Points on a hilly landscape, in no order, each with its height.
A climber steps from a point to whichever of its 2 nearest points has the largest rise for the distance, and stops where none of them is higher. Distance is the straight distance between rows; heights are no part of it.
dopo h=60.5: [ 15   2  19   8  12  30  53 -14   3  -6  21   0  44  -6  18  42 -13  28
  20 -24]
zenom h=33.0: [  2  -7  -9  -5  -6  10  19   2   5   8  -7   7  18 -25 -20  10 -58  -2
   2 -45]
zitu h=67.8: [ 13  14   3  -6 -28  11 -22 -24  10  29   5   9   5  -4 -16  14   9 -35
  25   6]
rilaz h=17.3: [-33  25 -23 -15  12   7 -28  40 -12  -5 -14 -20 -34  15 -19   2  -1  13
 -19   3]
Sen h=57.1: [-31 -18  13 -35  37  44  -9  12 -45 -49  -7   1 -23  38  -7 -19 -11  36
 -14  -8]
Mili h=37.8: [ 15  10  29  29  39 -10  14 -21   0 -25   0   2  51 -12  22  18  36 -41
  17  19]
duv h=67.3: [ 18  30  11  11   0 -53 -29   1 -15  39   3  20  18 -29 -11 -12  32   0
   9  43]
voze h=3.2: [-19   9  31 -32  -4  13  11  11 -40 -34  23 -12 -17  25 -26  -4 -43  21
  16 -39]
Lepar h=11.7: [-18  26  -9 -51   5   6 -56  12  -5  21   2 -24  -7  17  12 -39  18   7
   2  26]
Dufo h=78.5: [-19 -31 -20   1   7  -7  34 -10  40  -2 -11  19  24  -2 -25  34  -5 -10
 -11 -21]
novut h=53.4: [ -1 -42  11 -12  18   4  17  10 -23 -24  17  -5  20  17   9   6 -46   1
 -22  11]
Febos h=5.4: [ 43  26 -19  -1  -2  30  35 -12  34  -9   4 -11   1 -17 -23  29   5   2
  -5   5]
Gizuz h=40.7: [ 18   0 -45  58 -42  10  30  26  16 -24 -29  21 -24   4 -10  -3  18 -27
 -25 -44]
Toz h=72.0: [ -6  -1 -23  19 -58 -17  -2  16 -14  39 -37  19 -45  12  11 -29  45 -19
 -14  25]
lodek h=31.8: [ 25  -6  -3  12   4  -7 -14   0  -8  36 -18  12   9 -34 -15  -7 -35   7
   2 -23]
dunup h=24.5: [  2 -13 -24  47  -5  23 -16   0  46  25 -12  -3   5 -32  -3 -16   9  -3
 -39  13]
memib h=29.3: [  8  -1 -43  38 -18   1  41  11  49  11  11  27 -10 -34  -2  17  41 -38
 -22 -74]
vin h=8.7: [-37  28  14 -61  41  13 -17  14 -49   8  13 -10   6  31  12 -19   2  44
  10 -14]
bezat h=60.3: [ 32  21 -17   7 -10 -31  26  -1  -1  23 -24  15   2 -24   3   2  27 -33
  22  16]
ladu h=10.4: [-21  20   8 -61   5  17 -42   2 -15  -6  -4 -18 -19  31  -4 -27   2  26
  21 -11]
detol h=76.1: [  2  -8  39  16  22  31 -22 -13 -30 -13   6   2  -1   8  36  26   1  34
   9   3]
kino h=13.2: [ -9   2 -22   0  -2   1 -39  30  -4  30 -23 -15  13  11  24 -40  11 -17
   2  35]
Pebap h=39.7: [ 30 -11  -5  46  16   0  14 -11  36 -33  14  -3  -8  -4   0   6  11 -37
 -14 -33]
Tor h=69.1: [  0 -17  25  -4  34   5  32 -30  21  -2  -7  -8  17 -30  11  -4 -11  -3
   5 -13]
Misi h=67.2: [-35  -3 -22   7 -29  -1 -13  29  -4   6 -11   6 -29   0 -33 -16 -17 -59
 -22 -18]
nede h=80.8: [  7 -11  56  18  24  20  -2 -43  -9   0  23  15  45  -4  22   9   7  13
  21  10]
nagi h=5.6: [-11  14  28 -51  21   2  12  -1 -56 -13   1  -2   1  24  19  26  12   9
  39  14]
Muz h=14.4: [ -8  -9 -23   5  -4 -13  -6  14  33  -1 -32 -30  15   1  29 -29 -11  15
  -2  20]
zasof h=44.0: [-18 -15  -4  28  13  -1   3 -15  39 -40 -11 -23 -14   8   9   0   7 -16
 -12  -7]
pugol h=11.0: [  2 -13   3  -7 -35  -6   3 -22  33  -8  38  -6  15  19 -12  18 -28  27
   4  -9]
tepi h=22.5: [ -5   0 -20  10 -10  34 -27   9  23   7   6  -9 -11 -22 -22   0 -17  -8
 -35  15]
geg h=26.9: [ 22  15  -8  40   2  -3  -8 -14  56  14 -12  -5  22 -17  -2 -22  38   3
  -8  30]
kepat h=57.7: [ -5  22  -9  25  -5 -36   7  21 -11  27  -8  -5   6  -4  11  19  11 -33
  20   3]
Fuve h=52.5: [ -2  19 -18  -7  -1 -30 -43  28 -33  11 -13  10 -22  37   6   0  41  -2
   7  38]
disa h=20.9: [-30  12  -5  -2  -2  51 -23  16   5 -20  -6  -7  -2 -20 -28   2 -43  12
 -34  -7]
lufud h=42.3: [  3  -9  18   3  28 -34  12  -2 -11 -22   7   5  16  24   4  21  17 -26
   8  41]
lukug h=19.2: [-46  26 -11 -14 -12  16 -26  45 -17 -25  12 -15 -18  -3 -26   6 -45  18
 -26 -16]
Dife h=85.7: [  8 -27  56 -14  26  24  29 -32 -18   9  25  13  26   7 -16 -20 -23  22
  24   8]
Rasi h=66.7: [-21 -15 -32  17 -28 -13  -9  18   7  13 -35   1 -48 -25  15 -17  12  -1
 -32  13]
des h=63.9: [ 29  15 -21  19 -25 -18  29 -10  32  41  13  21  25 -23   6  11  48 -41
   6  -4]
Zazab h=76.5: [-11  -6  65  17  17  -9  20 -40 -12 -17  37  -4  15   4  16  -2  20  60
  36   6]
Lozer h=30.5: [ 10  14  26  15  28  -2 -17   1  -9  12  -7  -5  24   3 -12 -15 -10  26
  20  -4]
punas h=7.7: [ -1  27  45 -19   4  15  22 -37   8  -2  33 -23  -1 -26  11  22   2  15
  31   6]
malus h=9.6: [-20   0  30   0  -2 -14  10 -23  19 -18  46 -22 -10  12  -4  17 -14  14
   3  -5]
Tik h=73.1: [ -8  -9 -48  18  -9 -12  46  19  38  17 -13  17  19   2 -18  32  14 -34
 -14 -15]
Dulil h=71.6: [ 12 -10 -24   3 -64  13 -10 -16  21  19  -3  20 -30 -14  -8  -7  20 -46
  -8  -3]
sov h=90.0: [ 29 -22  23 -22   8  19  21 -28  10  -4  13  15  18  13 -41  -6 -25   9
  -2  15]
pudiv h=11.8: [ -2  -7 -10   1 -39 -19 -15 -16  34  -1  -4   7  -4  25 -26  14  -2  26
  10   1]
Tud h=29.1: [ 19  32  29  26  23   2 -20 -19  22  -1 -11 -13  34  -9  -1 -11  25  31
  22  27]
Biku h=34.6: [-10   3 -15 -23 -28  22  29  -2  -8 -40 -18  14   0 -20 -18  25 -57  19
  -2 -38]
Gimer h=73.5: [-24 -15   9   0  15  -4  17 -32  25  15  -9   7  24 -21   6  42   5   2
   4  -2]
ner h=49.7: [ 18  -3 -15  39 -36 -37 -31  16  -9   6   1  15 -25  34   2   0  22  -3
   0  14]
Tavol h=7.0: [-26  24  21 -43  47  10   2  11 -53   5 -13  -4  16  11  27  13  20  48
  20  16]
Mivi h=70.9: [-21 -14  31 -26  40  -1  -2   4 -52 -18  40  -3 -37 -12  -1  -9 -30  40
 -30  -7]
dofik h=62.7: [-30 -25  18 -55  27   9 -36  -5 -46 -25  19  13 -30  28  -2 -27  -8  40
 -30 -19]
linep h=78.0: [  8   8  23   1  21  14 -13   7 -20  -2  38 -22 -14 -29   7  -2 -39  40
 -20  -1]
Muba h=77.8: [  3  -2 -22  22 -53  -3   2  -3   9  28  -9  14 -11   8  27  -4  55 -53
  -9  35]
soru h=71.0: [ 33  16  17  -5  31 -31 -42   0 -40  17   0  11   4 -32  19 -27  22  -3
   1  30]
per h=55.1: [ -6  23  -7  -3  12 -30 -19  34 -30  29 -13   9  20  23  -2  17  11  -5
  23  26]
sazo h=15.6: [-26  -9 -20 -20  25  -5  -9  27   1  -5 -35 -17   0   9   8 -17 -22  29
 -14  12]
Tuv h=56.2: [ 13 -30 -31   9   5  23  11  19   4  -8  -5   2  29   1  20  13 -29 -27
 -27  11]
Bipun h=12.5: [  6  -3  13 -12 -17  -8 -19 -31  13 -12 -22   1   4  29  -2   5  12  35
  41  -1]
vuva h=6.5: [ 16  43   5 -15  -5  -5  23 -19  24  -3   1 -34  -9 -25 -10   8   3   8
  28   1]
bom h=53.5: [ -4  16 -38  46 -35 -20  38  42  -9  28 -17  -4 -15  -9  27   3  10 -39
  -9 -15]
foto h=62.6: [  4 -17 -10   2   3 -20 -30   3  -4  -4 -27  -1 -50 -14  18 -22  28  -3
 -17  26]
Sufam h=77.7: [  8  15  34 -28  49   7 -34  -3 -59  -1  25  -6 -11 -15  36 -13   9   2
  -1   6]
Sez h=46.6: [ -1  -6  -4  19   1 -23 -19  12  -8 -16  19   3 -24  30 -22  23   8 -31
  -8  18]
Rov h=48.1: [-27 -12  14 -11  16  12 -15  -5  16 -40  -4 -24 -13  38  -3 -12   0 -18
   6   6]
vusu h=59.7: [ 34 -38 -41  -3  -7   8  36 -12  33   5  -7  23  29 -27  31  12   3 -27
 -22   3]
rak h=36.3: [ 15  -2 -25  -2 -35   5  -6   8  -8 -34 -27  10 -26   8 -17  11 -30  -4
   4 -25]
gud h=77.5: [-18  -2 -12 -14  -4 -50 -21  20  -4  28   5  -5 -15  -2 -26 -25 -27   5
  -3   2]
tib h=68.0: [ 20  10   2  12 -15   1   4 -42  41  11  14   7  22 -11   4  24  41 -34
  22  -9]
nad h=52.8: [-22 -32  16  -4  29  18   7  13 -22 -46  -3   2  -5  40 -12   9 -21  14
 -18   1]
Govu h=36.0: [ 35  10 -25  56   1  -8  32   6  26  -7  17  19   4  -6 -17  35  15 -29
  -1 -57]
vom h=47.0: [ 21  -1 -33  61 -57  -3  55  29  14  23  -5  10 -14   2  23 -20  37 -27
 -32 -38]
likin h=13.4: [ -1 -10  -7  -5 -24 -40 -18 -18  25  11 -25   0  32   9  27 -19  11  -1
  31  14]
Galad h=83.2: [  8   9  30 -35  26  24 -28  -9 -36   1  22 -22  -5 -12  34 -39 -18  31
   8   0]
Fus h=4.4: [-29   8  22 -44  -2  11  17   5 -38  -1  16   0  -2  26 -17  37 -29  12
  29 -10]
tunak h=78.9: [-14 -11  43 -17  20  52  11 -14 -45 -15   8 -12   2  -5  41 -12  -3  59
  20   3]
Bava h=86.0: [ 24  -5  -2 -30  -2   1   0   0  14  11  11  -1   6  13 -40 -21 -21 -10
  -5  34]
bimev h=37.7: [ 24  -9 -35  36 -13  -6  16  17   4 -10 -39  13 -19  -1 -18  -4  -8 -17
  -7 -17]
neb h=64.3: [ 37 -18  -8  -5  18  11  52 -21  28  -9  19   1  31 -37  24  22 -11   1
 -10 -21]
Mel h=72.9: [ -6 -21 -20   4 -42 -48  -2  13   2  31  -8   9 -28  -7 -23 -35  -7 -33
  -7  -8]
mufa h=81.8: [ -8   1   5 -30 -21  -6 -34   1  14   7  19 -17 -12   9 -30 -38 -34  -6
   3  -4]

Where does a climber stop that starts at each point below?
vuva: tib
bimev: tib
novut: Dufo
Govu: Galad
likin: tib
ladu: tib
Misi: sov
